A landscape with many valleys, sampled at points; each row gives a point and its height.
From any point a ball rolls to the lowest of the 2 points nearest to it. It stops when none of these is lower. Distance is the straight distance between rows; heights are no part of it.
Dom: [-18 -37  -2  -3  20 -49  -3 -10  32   9  -5 -14   2  10  -4  26  -3 -17
 -35  45   4]  (h 617)
nubo: [ 16 -19  10   0 -14   7 -11  21  37  29  -5 -32   3   6  12 -15  33 -20
 -28  19  21]  (h 442)
busim: [ 22  12 -10  10  45  -5  -4 -24  -3 -60  -5  31 -57 -18   8  15  -2  16
 -15  -9 -22]  (h 683)
boka: [  4   5  -1  17  12   1   0 -23  13   4  -8  -4  -5  -4  16   2  -2   8
 -10 -36  18]  (h 321)
niset: [  4   4 -16   9  40  -9 -17 -25 -10 -29  -5   9 -51   4  12   3   8  13
 -27 -22 -10]  (h 764)
fim: [ -4  -6 -14 -10 -53  33  40  34 -37  17  10  16  13  20  17  -5  22 -16
  36  -2  -1]  (h 736)
sal: [-15  13 -13  25  -7   6  47 -12  26 -15  34  -1 -31 -16  36   7 -24 -13
  21 -29   2]  (h 393)
bave: [  6 -33  -4  -4  26  -3  13  26   1  -8 -23  39  -8 -10  15  42   6  12
 -24   4  12]  (h 535)
Nevel: [ 25   4  -5 -19  -1  16  -6 -17 -23   7 -55   6  39   0   1  27  21   7
  19  14   5]  (h 290)
Ges: [-60   6 -11   2  17 -48 -15 -57 -24  -3   9  12 -44   4  15  -3 -11 -33
 -32  12  -2]  (h 867)
nen: [ 10   0 -14  14 -29   7  19 -11  34  -4  -9   3  43 -11  21   7  -3 -13
  32 -17  25]  (h 521)
dema: [  5 -25  -5 -18  21  10  10   6  -3  -8   4   3   1 -23  -1  31 -13   3
 -22   3  12]  (h 613)
Vefe: [  7  11  -6  13   2  -3  -7 -11  10   9 -28   4  43   1  22  13  10  -3
   4 -28  24]  (h 438)
keden: [ 17 -33  16 -11   2   6   0   2  21  28 -27  -5 -19  -9   9   5  34  -2
 -31  13  17]  (h 319)
gosi: [-21  32  -5  28  -7 -16  -9  45 -35 -24  10  -4 -20  10  12 -13   4  12
  -1 -58  -1]  (h 860)
vego: [  4  -7  12 -15   1  16  -2   8  -1  10 -18 -11  25 -13  -9  20  -6 -10
 -19   0   5]  (h 676)
kep: [-56  -4   1   5  13 -35 -12 -59 -11   4  -4   6 -52 -34  23  14 -13 -11
 -42  28   2]  (h 916)
vuvo: [  0 -19 -12  25  18 -11  -9  16  -4   2 -16  -7  12  20 -24  30 -11  26
   8  11 -30]  (h 157)
Kige: [  7   2 -41  31   6  -6  11  21  -1 -24 -22  25   1  29  24  12  11   3
  10 -37  11]  (h 407)
Dabab: [-20  44  15  22   5 -13  -2  -9  19  13  25 -10   0   3  -7 -30 -20  24
  13  -9   4]  (h 541)
bibu: [  3  10   1  -1  12  17  16  -3  -9 -36 -15  19 -29 -42  18  19 -24   9
 -12 -38   8]  (h 458)
Gagu: [ 30 -20   9  15  -7  24   4  20 -11   8   3   6   1  12  -9  24   2 -11
   1 -10 -35]  (h 75)
dif: [ 32  13  20  -4 -33   5  -2  60  39  -3  19 -16  11  18 -15 -54  -4 -26
   9  27  -5]  (h 893)
nik: [  1  19  -4  -5 -50  29  49  34 -14  19 -26  13  18  14   5 -18  12  -7
  45  10   8]  (h 702)
Suvo: [-21  -7   4  15   8 -13 -16   5   5  20  27 -28  20  15 -18  -7  -6  19
  -7  22  -6]  (h 720)
Kizo: [ -4  -7 -24 -26   2  16  13   8 -37 -12  -4  27  -1  24 -12 -13   3  -4
   9 -35  18]  (h 912)
diro: [ 14 -24 -25   8  24 -17 -14  -5  -6 -18 -38  32   0  12  23  31  30  15
 -17 -11  11]  (h 419)
duko: [-10   4 -24   8 -35  25  16 -34 -16 -21  28  -8  -9 -29  16  -6 -27   3
  37 -22 -26]  (h 249)
toges: [ 15  -4 -28  13  13   0 -11   3 -27 -17 -39  24  19  31  10  14  23   6
   5 -13   1]  (h 281)
tagul: [-15   5 -25 -13 -30  26  24   5 -33 -25  -4  12  14 -21  24  16 -23 -12
  14 -43  12]  (h 232)
zalov: [  7  21 -17  -4  -7  20  -5   6 -52  -6 -39  28  45  25  10  11  22   2
  16  -2   6]  (h 114)
Rel: [ 28  -4   0  30 -23  17   5  14  -4  16  10  17  16  24   6  -4  18  -4
  18 -26 -21]  (h 265)
Mak: [ -6   2  -4 -11   7 -12 -13  -4 -31   0 -74  32 -18  11   2   4  23  14
 -14 -15 -10]  (h 455)
nune: [ -1  17  20  -1 -33  21  14  38   0  28 -18  -5  12   8  -6 -19   9   4
  16 -11  12]  (h 656)
miv: [  0 -18  -3 -18  13 -11  15  33  31  -8 -23 -20  13   3 -30  18 -19   4
   6  38  -2]  (h 441)
Kon: [ 33 -17  -2 -15 -24  29  -7  19  14  -5  -1 -28  35  -5  -4  -3   7 -28
  10  32   3]  (h 589)
doza: [-12  24  20  -1 -14  -3  -6  21 -41  10  71   0 -11  -3 -11 -36  -6  19
  15 -22  -6]  (h 691)
rili: [ 10   4   6  18  19  20  22 -23  20   3   9  -7 -45 -27  21   4  -5  15
   0 -14   9]  (h 153)
vok: [ 14  -5 -34  38 -24   6  13  10  -9  -9 -12  19   8  25  15  -2  12  15
  41 -23 -15]  (h 386)
kolu: [-42  -8  -3  14  12 -32 -23   8 -26  19  28 -15 -12  18  -6 -12   5  22
 -17  -5  -2]  (h 769)
Mig: [ 33 -13   9 -35 -21  29  30  13   9   2  18   5   5  17 -28 -26   0 -35
  14   3   0]  (h 819)
lobu: [ 23   2  21 -37  13   7 -20 -34  29  -6   8 -39   4 -22 -11 -12  -4 -31
 -18  39   7]  (h 493)
Pegu: [-10   1   4   4   5 -28 -43 -37   1   9 -14   3  33   9   1   0  -1  -6
 -22 -13  -5]  (h 564)
viz: [-15  11   0  28 -10 -11  -6  33   0   6  29 -14  30  13 -24  -4 -23  25
  17   7 -15]  (h 762)
pif: [ 16 -20 -10 -12 -52  31  24  18  -1  12  37   3  11  11  -7 -30  12 -20
  31   4   1]  (h 776)
tet: [ 11   0   8  -4  39   6   1 -26   2 -50 -11  44 -49 -47  17  10  -7  31
 -17 -14   7]  (h 583)
dimu: [-20 -28   9 -15  41 -45   0 -21  18  -4  -1   7 -25  -8 -12  36 -12  -9
 -24  59 -17]  (h 634)
befu: [ -5 -13  15 -24   6  20 -14 -17  -8  24  46 -29  -6   2 -21 -23   7 -16
 -18  15   7]  (h 788)
podon: [ 29 -24  22 -38  -7  -9 -31 -39  25  11 -26 -22   2  -5 -20  -6  21 -23
 -16  37 -12]  (h 625)
sozo: [ -2  30  -8   8  -9 -22 -23   2 -13   4 -34  37  37  36  -8 -22  14  21
  15 -18   5]  (h 642)
Ledil: [-16  53  16  11  -1   6   3  -3  12  15  49 -23   9 -13 -17 -36 -23  15
  24  28   3]  (h 594)
mepa: [  3   5  -3  16  -4   4  29  -3  35  -3  31 -20   2  -4   4   2 -24  -7
  21   0   6]  (h 471)
Bonor: [-23  55  -2  21  23  -3 -10 -20 -11  -5  26  -4 -30   7  -6 -25 -18  24
  21 -10 -14]  (h 475)
keva: [ -5  20 -10  11  -4  25   3 -35 -20 -15  30  -8 -28  -9   0 -24 -18  16
  32 -21 -14]  (h 371)
dezu: [-11   8 -13  39 -38 -11  20  44  -2  -2  47   8  24  13  -1  -4 -20  12
  32 -13 -24]  (h 798)
savi: [ 22   1   4  -6  12  20   6  19 -33  -3 -66  38 -13   3   9  26  21  16
   0  -3 -17]  (h 559)
beton: [ -6  26 -11  16  16   1 -11   8 -27 -35  -3  -4 -38   3   5  -6  -2   7
 -14 -51  -6]  (h 831)
vetap: [-11   1   9 -19  31   7 -11 -41  11  22  46 -26 -24 -12   4  -4  11 -26
 -29  42  13]  (h 837)
gulo: [ 32 -19  18 -53  14  -7  -1 -14  46 -17 -13 -10   0 -34  -1   9  -2 -23
 -25  33  27]  (h 331)
Mugi: [ 29  -8   9 -25 -14  15 -15 -14  -1  21 -40  -2  26   6 -14  -6  33  -2
  12  23   5]  (h 418)
bunik: [ -3 -32   2 -13   6 -18  -9  -5  37  19  12 -32  -4   9   0  -8  13 -24
 -31  36  20]  (h 533)
Zif: [-69   8 -13  12  18 -55 -33 -22 -24   2  28 -10 -21  15  14  -8  -5  -7
 -34  -2   3]  (h 818)
pupod: [ -4   1  -7 -27  -6  29  30  11 -19 -19 -28  22  -1 -40  11  19 -25   0
   1 -29  17]  (h 349)
vigup: [ 32   5  14 -22 -32  21 -25  15  11   8 -24 -22  44   4 -12 -24  24 -13
  14  40   2]  (h 518)
lipip: [  7 -12  -6   4  -4   7   7  41   4   9 -28 -14  30  14 -25  20  -8  14
  22  20 -13]  (h 327)
gapa: [-16  26 -11  36 -27 -16   3  38 -25 -12  42  10  -3   6  10 -21 -11  20
  28 -43  -9]  (h 827)
tepet: [ 29 -36  23 -35   7 -13   3  -8  43   3 -35  22  -5 -24   5  11  32  -8
 -23  31  34]  (h 127)
vuz: [ 19  -3  24 -14 -13  11   3  25  19  13  26  -9   4  22 -33 -39   4 -22
   1  12  -5]  (h 858)
zim: [-33 -23  16 -12  19 -13  -6 -30   3  20   8 -11 -44 -31  14  10   4  -1
 -48  17   9]  (h 925)
kerif: [-13   7   3  -6  -2 -31 -19 -17  -6  10 -64  25   6  31 -21 -14  18  12
   6  -8 -15]  (h 563)
Nim: [-19  -3   2  10  23 -30 -25 -34  10   9  -3 -14   8  10 -16   8 -14   8
 -10  19 -15]  (h 655)
Toda: [-30   5 -19   3 -33  13  16   8 -29 -15  33 -14   6 -17  22  -4 -22   6
  24 -41   5]  (h 83)
Daru: [ 26 -17   4  15  16  -3  -6  -7  21  -1  -9 -23   4  -8 -17  36 -10  16
  11  25 -32]  (h 347)
zag: [ 18  -3  -6   4 -21   3  26   5  51 -14   1 -25  34 -12   6   6 -19 -23
  31   9  17]  (h 539)
kikug: [ 16  -6  12 -39   9  17  16 -11  -5   6   0  22  -9  16 -23 -19  -5 -19
   1 -24  10]  (h 868)
Futis: [-11 -23   4 -12  41 -30  15  14  22 -13 -21   6 -14  -7 -21  38 -25  18
  -9  29  -7]  (h 543)
bavi: [ 41 -29  17   8   7   6  -6  21  23  11 -10 -13   3   8  -9  36  15 -13
 -14  28 -30]  (h 304)
gumom: [  4 -27  17 -23  29  13  -8 -28  10   8  22 -16 -34 -27  -3  11  11 -10
 -43  44   4]  (h 880)
zedu: [-15   1  18 -23   4   7 -12   2 -42  21  54 -13 -17   8 -16 -20   2  -3
  -6 -18  -5]  (h 738)
dokig: [ -6  10 -21  32  13  17  26 -32  16 -22  21  -1 -37 -47  39  22 -18  14
  16  -5   9]  (h 296)
gimet: [-22  17  -8   5  -4 -44 -40 -12 -15  -5 -19  25  45  31  -3 -11   4   1
 -15 -20   4]  (h 643)
fosir: [  1   5  16  -9 -20  12 -16  31  -1  14  10 -28  47   0 -16  -2  -5 -14
 -16  14  -1]  (h 658)
zup: [-10  26  27  23 -13 -11  -3  17  18  28 -10  -3   9   9  -6 -25   2  15
   1 -23   0]  (h 602)
sali: [-20  61  22  20  -3  -1  -4  12 -26  11  72   1  -5 -17 -10 -28 -19  18
  25   4 -19]  (h 646)

For each start below, name the point where the ball stops.
zedu -> Toda
fosir -> zalov
fim -> Toda
niset -> Toda

Call two points neighbours if one is among the 2 nearest of the other. Go from one point of each pair to the other, from neighbour to neighbour, staying as low as possible. Name the highest point that can't be avoided.
Gagu / Pegu -> gimet
Gagu / vuvo -> Daru
Toda / Pegu -> gosi
Gagu / Mak -> savi
tepet / vuvo -> podon
zalov / Gagu -> Kige
